Points, in no order, along strands that fork, close into loops and pass close to each other.
In the rows, zero is written as 128.
Two points are linked if the straight distance between their rows is under 175. Some points are linked to none.
dasu: [100 179 177 116 126 114 115 127 146 166 133 148 119 192  80 113 208  79
 140  90 174 137 124  79 133 121 168 153 101 133 126 156 124  76 139 161
 118 117 106 173  98  91 107 145 140  88 103]
nuber: [126 184 143 130  88 147  96 103  89 125 102  80 151 127 152 157  97 128
 169  90  99 113 181 100 168 143 145 118 116 101 130 149 140 159 188 129
  74 154 126  94 175 213 139  99  97 170 126]
Tosi: [126  90 123 116 182 132 118 118 166 171 129 144 122 164 118 126 123 132
  59 172 129 132  99 158 112 122  95 178 140 134 130 132 121 151 121 142
 188 129 142 157 137 133  98 129 157 148 145]
gos: [170  74 152 165  94  92 154  95 121 102 147 154  94 114 131 131 133 150
 134 104 199 120 134 154 143 139 165 129 116 180 137 121 175 106 103 141
 172 117 132 158  69 130 108  69  95  98  85]
mose: [126 124 142 160 137  90 178 155 146 107 104 139 138 126 145 147 142 126
 135 117 122 135 134  58 112 142 132 122 156 137 142 177 110  95  95 133
  95 129 116 137  65  81 164 162 167 135 131]
Vita: [129 158  79  80 143 150 165 159 103 104  68 142 151 141 133  97 203 129
 136 144 104 157  89 121 146 128  91 112 117 106 106 122 120 165 150 124
 112 126 122 109 118  83 126 156  85 143 138]
ritem: [135  86 108 132 199 144 123  99 124 137 121 118 123 163 128 101  85 125
  81 144 119 144 121  95 135 125 131 160 166  98 181 120  85  63  72 166
 123 113 139 126 137 103 145 179 204  90 193]
zova: [151 130 120 122  96 133 105 160 111 127  86 144 112 113 183 148  79 139
 113  96 132 111 141 120 114  76 114  67 166 148  61 118  87  99 181 133
  82 102 105 118 126  69 153 126 105 121  66]
tal: [156 160 118 154 171 130  70  84 124 127 110 106 147 138 193 123  89  92
 135 161  85  83 159 167  54 100 111 121 142 124 129 112 117 182 139  96
  80 109 135 134 159 117 158 160  98 127 149]
sen: [166 116 123 164 177 126  92 130 131 112 150  94 146  95 144 120 114  87
 129 144 128 127 145 156  95  95 107 103 103 161 146 121 125  90  98 157
 126 115 121 156 138 108 175 113 112 132 142]
zare: [153  81 126 141 195 164 118 108 102 119 134 112 137 128 181 139  64 130
 104 176  74 149  99 140  89 102 104 143 144 140 148 136  81 150 113 156
 165 117 125 118 174 136 169 150 160 134 143]
Lerib: [116 212  93  97 102 142 115  89 125 140  68 113 146 151 123 165 127 131
 194 135 107 111 155 118 163 154 155 103 155  85 149 136 196 166 156 113
  48 146 149 101 151 186 113 166 120 155 190]
zeve: [ 83 171 132 103 163 167  59  84 158 189 166 106 137 174  66 114 155 125
 101 146 147 140 136 139 160 109 143 134  84 115 164 113 154 105 147 155
 137 150 147 121 145 151  93 133 176  94 218]
fud: [108 118 118 138 219 162 122 158  90 146 139 124 137 133  87 116 108 115
  88 182  61 144  91 140 137 138 140 156  79 135 145 135 133 174 121 165
 224 125 105 135 158 119  98 138 175 178 126]
bulan: [165  86 115 115 132 133 125 137 109 120 159 158 135 110 109 105 182 120
 121 133 178 137 117 161 157 141 133 147  87 141 137 119 170 111  93 145
 179 137 106 121 156 137  78 118  75 159 139]
Nobe: [120 168 204  84 110 136 117  94 174 191 131 133 104 166  93 123 139 106
 101  93 189 128 146 120 185 115 157 198 158 127 113 100 115  72 131 146
 108 142 157 146 152  99  93 129 149  90 112]
zeg: [161  68 137 112 131 145 105 157  75  99 133 139 122 132 145 133  69 109
 130 108 128 139 148 154 103  70 128 134 109 166 111 106  84 105 156 174
 158 100 129 130 170  96 143 103 100 128  85]
Zonu: [165  85 134 161 160 143 157 150 130 102  90 131 109 118 196 133 104 119
  51 129 147 127 125 116  88 124 116 147 199  95 115 137  79 100  89 126
 120 126 153  93 135  91 135 170 162 123 113]
veb: [126 122 123  93 217 174 144 145 111 146 100 127 131 145 153 141 140 108
  67 147 121 153 111 100 152 119 106 160 153 111 132 140 108  79  87 149
 133 117 146 132 128  93 129 186 189 111 172]
Til: [126 124 156 120 126 155  89  87 120 166 106 107  90 186  92 139  42 124
 120 114 171 145 130 118 162  95 160 162 132 154 188 118 112  97 145 139
  81 144 146 134 153 136 123 103 159 128 139]
Tafug: [ 99 126 154 125 140 134 131 129 117 149 171 123 133 155  75 112 177  79
 117 120 171 165 129 101 154 141 126 153  77 128 161 146 125  75  95 169
 153 133 101 134 131 123 107 124 146 121 112]
botev: [122 109  91 113 114 124 154 155 106  86  68 186 122 136 150 117 148 148
 137 131  98 158  73 124 120  97 107 101 115 143  68 116  92 165 155 159
 108 128 111 125 110  55 129 132  85 148 108]
vaged: [139 143 152 140  81 143 104 115  68 141 149  88 142 104 164 163 100 138
 163  96 131  91 192 127 150 147 121  70 113 125 135 159 159 134 156 128
 132 123 121  87 162 185 121  79  74 153 147]
nam: [105 121 105 113 206 137  92 127 109 156 151 113 139 141  88 104  85 109
 100 177  56 122 134 164 142 105 130 142  76 138 166 108 122 175 169 142
 197 114 136 149 187 131 126 153 135 155 182]
tasud: [139  90 129 105 105 165 121 159 120  70 152  99 155 128 113  80 123 131
 107 117  99 163 112 160 106 163 107 170 109 110 101 122 101 161 139 128
 163 164 143  90 172 166  95  79 137 135  76]
misu: [182  55 123 124 122 137  89 129 108  94 146 153 126 104 146 117  94 112
 103 149 151 136  87 183 102  90  84 166 102 168 100  86 136  88 133 149
 155 101 128 128 206 124 125  79 109 107  98]
latip: [159 145 152  89  52 177 127 100 113 145 156  98 109 101  93 119 120 137
 129  98 200 103 143 142 161 140 154 207 118 130 119  89 103  58 110 121
  94 159 159 112 132 134 139 115 125  84  90]
zeso: [145 119 142 123 117 116 116 160 109  86 137 111 118 137 121 135 103 101
 139 101 134 131 120 155 107  79 136 128 125 176 120  87  97  94 160 162
 123 125  98 181 115 102 148  94  92 100  52]
Dif: [125 103 189 149  76 112 165 134 161 108 161 110 106 104  93 132 106 118
  90  85 133 115 150 137 161 154 161 138 143 155 137 131  86 109  99 131
 164 144 162 147 101 137 134  85 145 127  76]
laso: [122 146 120  94  97 144 164 126  93 125  88 147  88 165 143 173 168 148
 141 107 233 104  95  99 152 114 128  89 152 110  93 152 128  97 138 127
  70 125 116 123  92  93 126 159  95 120 104]
kom: [131  99  89 114 163 141 158 156 146 125 107 140 152 135 123 122 160 132
 117 147 158 178  71  89 121 188  98 131 140  64 119 145 154 128  51 104
 118 125 108  89 112 118 111 184 164 140 151]
rupuz: [146 116  73 177 182 124  72  64 123 118 124  97 181  52 137 113 122 111
 150 157  81 107 164 150 131 105  98 125 103  88 149 103 143 139 128 156
 159  91 108 129 198 161 157 113 100 143 202]
Nelu: [118 112 153 152 157 125 186 160 139  52 126 153 129 113 129  95 172  76
 100 136 106 155  93 116 108 116 142 165 130 163 130 117 148 119 104 163
 191 129  97 194  99  91  84 123 160  97  41]
Tet: [ 73 141 197 144  48 103 168 141 163 116 161 132  99 130  91 150 134 141
 142 101 148 104 154  87 160 136 168  97 161 170 138 133 110 125 107 115
 143 121 132 156  63 140 130  84 141 136  70]
bamel: [131 101 104 125 142 137  84  68  96 149 116  95 122 157 144 146  28 188
 135 158  60  94 153 147 133 124 141 128 154 116 168 113 132 190 194 125
  99 126 138 138 157 170 127 117 138 130 192]
gon: [144 126 124 146 119 152  99 107  96 121  76 111 156 107 214 167  59 117
 125 132  87 132 136 132  93 114 105  54 139 122 107 159 112 147 137 108
  85 104 119  98 134 130 191 122 136 128 108]
gul: [ 98 134 125 152 161  92 146 120 134 176 111 108 154  91 146 189 117 115
 147 165  80 133 131 113 118 132 123  88 121 143 168 174 121 175 110  90
 123 130 112 136  90 140 163 158 146 167 171]
dem: [148 147 109 156 141  92 116 120 115  79  94 128 170 122 205  95 141 101
 155 147  78 137 137 153  55 117  90  91 110 130  94 117 104 197 143 110
 101 106 124 104 138 104 185 148  62 125 135]
ved: [146  87  85 108 123 140  78  64 115 132 145  95 133 119 118 122  84 191
 121 156  71  98 151 176 141 148 104 163 124  99 147 112 137 166 133 125
 140 124 170 129 174 191 115  86 137 123 200]
rig: [ 49 156 162 156 115  86 185 131 135 138 122 192 122 126  96 111 225 119
 214 103 159 127  98  50 130 138 139 105  92 150 171 145 155 114 116 119
 137 117  80 164  37 125  94 137 153  75  90]
Gopaz: [108 205 121 139 114  94 131 141 185 115 122 105 148  94 144 154 127 112
 176 130 101 123 149 127  99 134 118  90 141 125 104 123 118 199 132  77
  50 144 110 122 102 125 152 121  95 165 143]
papu: [173 139 114 133 104 114  73  98 119 137  99 126 117 106 174 157  97 158
 160 134  67  46 158 144  98 116  63 160 157 104  95 164 171 157 197 115
 141  98 163 144 200 167 164 124 104 133 155]
dage: [146 131 134 131  96  98 150 161 159  82 162 151  79  84 135 105 125 162
  91  93 145 101 138 154 132 115 130 133 203 136  51  79  89 110 162  99
 123 145 133 125  79  87 142 118 100 102  54]
kuzil: [105 137  99 143 179 150 119 145  98 155 161 120 149  95  66  91 150 122
 133 153  93 122 123 126 178 161 128 117  80  88 168 120 165 142 121 138
 182 133 120 100 197 169  87 144 126 153 193]
Kep: [107 144 139 141 125 105 174 164 111 118 138 163 129 117 111 114 193 113
 168 119 147 127 120 134 134 110 149  81  82 163 153 106 162 148 152 107
 164 124  96 178  55 129  97 110  83 121 111]
Boz: [147 149  90 142 144  90 122 136 140  99 122 124 159  95 157  80 142 136
 157 131  55 122 177 140  77 144  86 146 135  97  94 118 123 203 156  98
 125 115 159 108 152 136 146 144  75 146 167]
zibak: [ 81 136 111 139 153 147 145 162  88 154 120 146 103 168  95 143 125 135
  95 183  98 155  96 102 149 160 142 136 106 126 126 145 139 189 122 135
 182 122 135  98 140 103 100 136 165 182 120]
sol: [128 101 103 163 152 160  71 101 109  98 134  72 145 109 118 124  75 128
 109 137 130 148 134  99 140 104 134  97  98 109 164 113  90  75  92 176
 108 122 104  88 163 149 181  93 174 111 167]
koged: [147 132 174 175 132 112 107 127 173 146 124 131 124 130 167 156 126  97
 118  97 155  84 138 115 104  81 139 118 125 176 150 157 149  57 120 147
  90 126 101 221  89 120 137  84 153 127 108]
Zopeg: [129 179 150 141 163 104 107 111 193 158 123 129 115 161 142 156 107  95
 130 120 122  99 149 122  96  99 182 113 132 146 152 165 126  98 104 143
  57 156 107 197 103 134 150 123 177 180 121]
kel: [146 164 124  85  80 164 127 101 108 164 158 101 107 145  83 147 158 152
 147  97 213 123 129 139 145 161 141 143 132  95 126 132 137  73 106 100
  86 136 157  94 118 142 121 140 103  79 112]
munos: [157 124 108  75 112 144 123 140  65 142 116 138 131 159 118 116 151 142
 119 130 170 133 143 133 158 118 113 158 123 141 124 119 132 124 145 127
 121 119 127 123 153 126 107 126  70 141 126]
Ref: [138 145  84 137 184  96  76  85 166 162 125 103 185  66 128 101 160 119
 177 154  72 111 151 139 161 116  94 160 102  72 164 113 178 144 137 120
 161 117 150 141 175 174 111 126  89 152 218]
Memor: [153  87 106 130 112 139 150 185 153  99 135 151 135  87 121  96 163 127
 162 146 136 143  44 125 105 153 129 133 120 135 104 127 202 194 134  80
 201 143  86 113 113 113  37 116 102 149  98]
Fipeg: [130 148 155 127  95 120 141 136 181 123 166 119 140 121 148 162 146 147
 162 129 120  97 123 186  84 116 105 108 111 189 134 148 156 155 160  76
 158 126 154 161  97 172 161  85 105 118 102]
vum: [127  84 115  99  80 121 140 164 110  95 104 143 139 124 176 109 134 166
 137 102 111 150 117 158 104 110 102 119 125 136  56 108  99 166 175 157
 145 131 122 110 137 119 116  98  93 120  72]
runek: [131 112 178 164  90 104 174 127 137 123 167 172  65 103 113 116 148 111
 124 122 166 139 107 133 143 201 173 153 138 151 117 128 212 149  88 116
 205 135 116 142 103 115  33 122 134 128  80]
Davu: [111 121 191 150 127  94 171 129 184  77 124 150 104 130 151  91 163 100
  92 119 103 132 114 107 100 112 128 169 174 161 118 106  95 118 115 129
 157 120 143 175 101  96 119 117 145  96  56]
Nuz: [149 106 165  80  39 143 103 149  98 146 107 155 106 126 154 176  49 160
 133 114 148  87 116 169 106  92 109 173 148 149  78 128 101 149 191  84
 105 106 161 118 159 131 159  88 113 132  91]
zede: [118 189 136 144 132 108 124 117 166 168 111 108 133 126 140 192 118 108
 149 142 110 124 130 123 114 129 151  90 131 134 134 161 143 159 133  87
  46 152  98 159 102 162 145 123 141 173 132]
zosip: [149 158 106 118 154 114 108 118 137 160 115  96 165 111 135 124 148 122
 146 144  89 106 148 159 118 129  93 137 100 125 142 140 158 172 159 110
 127 129 148 156 154 159 137 119  91 160 178]
Nevo: [ 99 130 142 116 158 182  58  64 148 173 164  84 134 113 101 120 150 157
 104 164 142  96 143 165 163  92 118 121  91 126 170 100 143 125 159 154
 125 153 138 119 165 192 124  87 169 118 227]
Vazak: [167  70 107 134 128 117 162 137 139  85  75 178 121 138 183 122 143 137
 111 136 132 180  52 125 107 135 113 136 143 140  90 140 129 147  91 133
 129 113 116 122  91  73 132 130 120 142 115]
gunup: [ 91 155 121 145 148 114 171 165 120 146 107 164 141 107 118 159 141 117
 123 172  69 152 102  95 138 128 124  88 102 147 125 166 122 172 113 120
 148 123 118 112  98  96 135 153 144 178 162]
Barof: [137 124  94 140 101  99 150 173 152 103 127 142 117 118 138  97 128 161
 102  83 144 149 156 134  99 135 135 101 163  93  77 102  72 118 123 110
 106 156 127  82 108  84 135 150 118 113  99]
zof: [136 117 131  63  74 159  95 126 116 147  68 123 103 163 141 159  21 187
 119 119 156  87 143 160 146  99 138 136 177 118 111 118 124 143 184  84
  75 131 177  92 148 140 151 114 147 150 149]
pesak: [108 129 154 100 107 144 143 159 131 114 150 109 130 146 106 106 160 119
 100 148 118 151 108 155 116 158  80 175 120 163 113 116 111 148 136 108
 165 147 144 143 132 154 113  81 140 127  46]
gafud: [126 199 121 120 170 146  92  97  94 123  85  91 143 114 211 167  71 103
 117 158  75  99 165 116  92  83 135 126 176  94 135 122 114 153 142  94
  56 131 131  95 165 128 181 184 126 130 167]
baza: [132 168 112  54  84 157 101  95 107 147  68 122 108 195 138 152  74 156
 152 137 146  81 148 150 151 138 160 138 151 125 130 113 186 150 163  98
  52 151 157 117 154 185 118 125 120 156 160]
vas: [152 168  74 105 214 142 107 119 101 158 115 108 165 120 170 133 126 120
  94 170  98 121 131 140 132  94 102 128 144 101 155 132 122 111 111 127
 120 102 136 137 139 114 148 179 137 117 190]
fam: [104 136 134 114  97 161 158 100  77 158 152 109 128 171 115 166 163 133
 164 116 199 155 121  82 146 160 125 103 125  96 161 183 120  84  92 122
 114 129 120  85 110 180 117 151 123 118 118]
lanet: [118  91 103 152 106 101 164 151 143  32 134 152 146 101 152  92 152 162
 150 123 109 159 112 169  80 120 129 103 131 151 101  99 110 169 149 120
 157 127 113 138  80 135 122  90  98  84  57]
Filu: [ 93 144  90 143 115  90 165 174 131 141 150 151 119 157  48 116 159 113
 162 104 118 147 119  61 119 161 152 103 112 105 122 140  95 127 114 123
 125 112 107 117 111  89 137 193 151 114 102]
danu: [ 69 163 179 154 136  83 157 164 130 176 152 188 119 141  87  97 190  92
 181 130 177 110 116 108 137 128 175  97  62 136 175 138 158 106 128 110
 186 122  97 179  60 106  93 135 115 108 101]
bubib: [142  74 136 155  88 115 178 174 145 106 166 167  95  77 124 123 168 161
 148 110 152 132  91 154 132 156 155 121 119 159 111 104 206 177 130  77
 198 146 115 132  98 146  56 108 106 124  81]
Gik: [105 207 106  97  93 129 117 134 125 144 133  96 155 138  75 128 139 145
 185 111  89 140 173 114 147 174 136 111 128  79 137 119 165 174 160  96
  78 139 153  86 146 169 146 155 111 132 163]
Pitu: [140 102  65 107 142 135 154 174 129 101  78 161 171 101 160 105 171 140
 154 128 114 184  81 116 127 180 112  95 125  63  99 134 141 169 109 126
 105 120 118  70 125 113 122 149  93 146 150]
sizu: [123 122 104  85  99 120 146 152  87 131 137 147 100 151  94 113 175 144
 112 105 168 147 113 121 164 145 154 138 142  98  83 108 119 120 137 147
 138 152 120 109 146  99  87 176  94 114  86]
Mibu: [145 110 123 150 109  79 190 140 141 133  96 186  80 123 148 163 170 154
 106 108 183 106  80 111 168 131 136 108 171 125  81 138 140  82 133 112
 109 137 119 140  89  75 126 161 106 122 120]
nuvu: [129  91 193 124 107 124 173  89 138 151  97 143 116 166 136 159 157 134
  94 106 187 117 101  86 175 152 126 153 146 124 127 174 143  77  93 142
 129 117 147 151 113 118 107 129 154 130 113]
tute: [111 131 147 114  65 130 170 141 145 106 133 117 127 134 139 162 150 147
 137 141 124 124  93 162 112 121  87 133 133 186 116 150 105 174 144 111
 130 138 153 155  84 160 148  68 112 113  46]
Rul: [151 110 168 145  60 110 160 145 179  85 183 138 103  73 117 117  74 135
  96  85 133  95 158 149 134 123 162 172 171 145  88  94  97 116 128 109
 155 145 171 128 106 113 131 101 126 100  29]
Ranez: [176 116  84 123 131 122 118 149 154 111 154 118 133 100 116  97 132 174
  94 120 129 133 151 153 107 169  98 133 167  96 103 113 106 120  85 105
 116 147 157  76 129 126 108 147 124 128 153]
Lovit: [ 97 148 174 148 131 114 176 139 181 122 107 137 107 151 143 139 138  99
 108 146 109 122 106  99 107 103  96 141 155 154 123 152  78 141 104 107
 101 126 145 152  77  90 147 125 150 147 107]
Let: [117 112 173 152 116  66 193 128 150 127 124 184  97 145 102 109 176 100
 102 110 147 140 108 109 164 164 191 165 125 139 113 133 167 121 106 161
 182 118 108 172 116  89  59 137 145 123 104]
razom: [113 130 133 147 118  75 156 120 157 141 124 168 128 154 108 135 169 101
 221  94 162 125 112  62 107 148 154 122  86 141 174 170 175  91 118 128
  96 133  81 160  54 119 141 137 144 104 116]
manil: [ 90 185 146  98 113 158 100 104 112 177 136 120  82 217  61 129  92 128
 132 125 143 135 137  88 165 135 161 131 131 140 178 142 134 129 137 128
  95 135 107 126 137 149 121 140 150 140 140]
Tazab: [113 197 107 115 112 148 103 137  97 125 160  66 158 124  89 138 126 112
 164  91  97 133 187 102 149 127 145 104 104 106 137 114 109 123 168 134
  94 139 116 109 175 161 141 134  96 138 125]
rato: [116 128  73 115 169 132 169 139 140 139  96 126 139 148 115 162 137 138
 137 148 154 139  98  99 128 147 105  87 153  56 136 148 137 100  86 114
 100 125 152 109 100 121 150 223 190 117 189]
Vitu: [128 160 143 154 132 106 112 137 177 107 156  83 130 101 115 127  86  97
 144 127  95 123 191 170  75 145 135 102 134 141 133 118 120 179 124  80
 109 141 135 139 105 143 179 112 104 158 127]
rona: [117  82 154 154 163 132 154 145 114  72 163 143 130 114  81 100 139  67
 122 119 121 161 118 119 138 124 151 152  79 149 159 148 138  87  86 180
 190 128 109 164 112 111 120 116 146 136 108]
Visol: [147  97  70 141 167 132 114 119 141 110 171 106 116 137  93  90  97 155
  83 141 123 146 149 130 133 134 137 133 162  94 151 107 102  95  67 134
 133 141 142  94 144 133 115 167 171 108 191]
vovib: [141 144  43 106 182 157  79  68 114 149 104 111 162 134 165 127 112 139
 133 168  93  92 134 156 171 102 117 120 148  86 159 110 145  96 135 144
 106 117 107 154 147 134 111 153 146 114 239]
gan: [171 130 136 121  74 112  84 140 119 126 138 138 120 131 167 140  73 169
 144  89  93  62 167 160  89 102 111 131 131 145  70 126 131 147 200 101
 132 112 160 144 184 133 175 108  99 147 127]
lepe: [ 83 159 170 125  74 124 127 140 114 140 150 124 103 174  63 148 130 120
 177 118 147 142 152 100 152 165 170 100 121 158 152 157 126 150 120 121
 116 137 118 123  86 146 130 116 128 153 101]
leg: [158 141 183  99  76 141 151  77 169 162 135 118 115 116 111  99 159 117
  96 100 180 146 126 148 172 178 144 220 145 111 101  98 120  61 104 138
 110 143 175 120 120 102 120 112 130  56  85]
voget: [140  81 161 153 206 154 111 122 160 153 135 122 121 127 148 138 106 108
  68 163 113 115 116 148  84  78  90 178 146 165 147 127  79  82 116 147
 179 107 158 150 164 111 131 144 161 121 144]
pilu: [110 120 122 185 125 105 178 183 173  51 136 146 114  79 127  88 168 130
 137 110 112 160 104  97  83 155 141  93 149 127 123  99 116 154 103  86
 151 155 104 125  67 112  88 123 139  99  70]
duzol: [100 137 170 143 119 125 152 162 162 148 162 130 134  91 137 138 185 123
 175 112 144 123 126 167 106 137 113  96  97 176 170 128 184 134 136  77
 170 135 135 180  51 178 113  88  91 103 118]
sis: [159 114  70  77 146 151  90 104 100 139 110 122 155 141 128 104 135 176
 127 149 113  95 130 158 177 149  93 165 151  84 139  99 165 119 119 133
 135 112 149 128 162 174 105 133 130 121 221]
kimir: [ 87 157 181 148 121  70 155 100 179 171 126 169 147 173  75 103 188  94
 113  92 155 131 135  79 143 172 162 161 103 113 107 155 146  76 113 142
 160  94 126 183 132  63 101 150 171 113 119]
Zote: [120  74 153  78  44 140 136 157  80 111 114 152 103 158 151 141  78 159
 123 102 142 136 125 151 120 110 119 170 143 139  76 114  81 180 185 145
 142 139 147 101 161 140 110  85 107 140  63]
sutog: [161  84 155 176 101 101 106 109 117 139 131 130 106 131 123 159 106 123
 137 110 190  91 134 137 128 125 154  96 105 171 159 150 165  82 110 145
 124 108 100 161  84 130 133  78 115 129 135]
vamis: [158  77 104 147 163 122 145 134 124  95 104 143 160 129 204 126 102 125
 107 160  92 174  92 124  66 126 123 113 138 131 118 150 100 169  80 147
 139 120 113  93 111 119 167 142 130 154 112]
Mul: [136 125 131 155 153 122 154 138 110 116 100 125 121 123 190 137  95 131
 107 128 137 122 175  75 103 120 137  92 169  90 127 157  78 117  73 116
  87 128 133  74  95  92 186 187 175 122 144]
suzin: [ 67 139 113 124  72 106 157 182 130 131 116 169 125 118 107 105 152 163
 187  90 106 156 158 106 152 152 135  82 112 119  95 126 117 185 155 141
 127 146 121  77 119 122 101 140  87 163 140]
faka: [111 156 169  98 142 146  97 146 165 192 176 130  87 147  79 132 116 127
  68 126 141 109 156 151 165 109 125 208 144 164 124 107 117 111 153 128
 146 136 165 145 153 118 111 119 149 126 135]
mar: [100 146 160 121  90 127 156 140 106 161 154 154  89 142  98 117 182 142
 138 143 193 155  94 122 143 208 144 139 130 136 115 135 178 144  90 117
 182 127 117  94  99 130  54 116 120 137  80]
kipu: [104 146 155 106 123 151  85 106 158 190 180 130  95 124  45 112 157 134
  69 145 183 124 152 151 173 126 147 177  84 142 112  98 157  93 124 157
 164 153 168  93 160 118 100 135 155 113 168]
Vamap: [147 136 134 118 101 133  77 115 135 104 161  87 154 108  87 111  69 136
 177 108  81 117 193 191  93 143 152 127  91 143 113 108 138 170 157 129
 121 145 170 124 143 151 180  76 107 147 145]
sogo: [182 117 109 137 120 134  97 132 108 105 105 146 158  95 207 114 139 137
 153 122  78 100 126 120 108 139  35 143 129  95  85 165 178 139 167 131
 165  85 144 122 198 175 155 102  80 136 120]
rop: [126  98  69 153 176 151  62  61  98  94 144  94 164  76 139  94  95 152
 111 181  96 137 136 123 140  94 112 102 109  84 163  75 117 127  98 174
 115 102 100  88 197 161 194 115 151 120 205]
diso: [ 82 129 153 108  65 120 174 132  79 117 162 144  95 122 102 113 184 155
 135 113 174 153 135 127 148 163 154 128 148 149 108 111 123 136 121 145
 164 147  93  88  97 135  78 121  91 110  49]
koziz: [100 124 136 108 183 169  48  53 150 161 132  78 146 144 136 124  82 156
 102 164 103 131 107 149 147  65 113 138 125 123 193 102 113 134 162 162
  94 149 147 149 156 168 112  87 168  93 199]
Lato: [112 125  99  80 127 151 180 135 100 129  75 144 130 160 130 191 145 139
 144 137 195 132  88  81 160 106 109  78 127 100 109 165 139  97 110 131
  82 109 140 102  97  89 170 181 156 125 159]
Vogu: [ 94 132 126 160 128 101 181 165 173  84 107 152 126 124  87  95 191 122
 149 109 123 170  78  61 105 186 140 118 145 103 108 130 110 112  94 123
 127 138  80 113  74  87 104 152 162  97  71]
salet: [158  86 105 176 129  66 161 157 133  94 119 192 123  97 158 134 146 156
 138  87 170 136 102 115 134 137 147  66 135 126  95 126 146  83 133 117
 120 111  88 127  61  81 127 134 119 112 122]
maz: [136 143  95 143 110 152 106 112 101 117 167  77 131 131  81 126 120 108
 146 108 157 150 145  94 142 105 138 101  97 105 168 133 118  66 119 155
  81 136 122  97 176 162 154 155 135 102 155]
Zaluf: [152 146 122 118 157 156 104 106  57 162 101  98 149 141 174 179 106 107
 143 143 116 140 124 121 147 121 155  97  94 145 164 175 143 111 127 151
  89 116  90 137 146 161 160 137 122 148 137]
pavos: [111 114 112 104 126 140 143 157 117 124 126 117 125 148 133 139  91 156
  91 128  87 134 146 127 134 120 119 127 150 134 127 130  83 169 165 111
 132 136 152 115 147 127 145 137 134 163 135]
dof: [144 161 139 128 165 120 115 145 144  91 131 104 141 136 148  93 134  69
 139 118 132 138 145 133  81  95 118 132 116 152 138 112  87  88 122 132
  89 132 101 168  99  94 165 119 104  98  96]
luva: [ 97 137 106 110 199 141 103 102 138 201 146 137 155 145 119 114 148 147
  91 193  68 109 121 171 130 119 102 144 114  99 152 135 139 189 156 123
 199 110 128 158 146 155  91 139 156 137 187]
namuf: [178  67 110 131 141 116  62  95 137 142 142 116 116 103 122 116  95 130
 106 170 151 105 130 200  98  92  94 143  93 178 114  93 121  96 122 157
 150 102 142 160 186 116 157  90 119 126 172]
Duga: [121 162 107 137 152 103 128 152 147 161 162 119 139 120  82 127 149  88
 152 116 133 121 150 133 141 110 157  91 101 132 159 141 144 113 140 123
 123 142 104 155 108 109 141 169 105 149 155]
gim: [148  97 173 149 128 122 182 148 144  84 102 136 105 124 177 115 106  98
  77 112 111 143 111  90 115 130 132 169 202 135  99 121  65  98 109 132
 134 141 149 123 130  88 115 129 152 129  41]
rav: [146  81 118 149 121 144 140 153 108  76 177 134 163 102 116 115 146 120
 145 123 122 132 115 169 111 139 109 135  94 147 112 124 154 155 118 128
 188 132 127 127 156 177 101  94  91 152 117]
tamu: [138 103 131 139 111 150 138 124  93 150 163  92 142 114 122 155 116 153
 114 124 155 131 136 117 147 172 118 100 120 123 166 158 120 125 111 115
 140 143 120  90 134 191 109 103 107 141 152]
duze: [117 127 118 155 185 145  79  65 141 141 124  85 129 143 117 128  76 116
 117 140 130 133 127  91 135  84 140 133 135 109 200 112  94  50 103 176
  71 124 118 133 155 132 164 155 218  82 198]
Naf: [114 197 108 118 127 142 108 105 123 126  68 120 137 105 212 193  80 102
 138 135  84 126 147 111 114  99 145  55 156 106  94 140 138 138 138 114
  35 118 110  99 150 101 186 168 134 160 132]

A fork is a point with three links, a tip a point with one. Leave the first point through the second and follow the links. Name the first fork or tip that comes.
kipu; faka: Tazab
rig; danu: runek
diso; sizu: razom
vamis; zare: zede
gon; Naf: sol
nuber; vaged: koziz
gul; gunup: botev
Til; manil: ritem
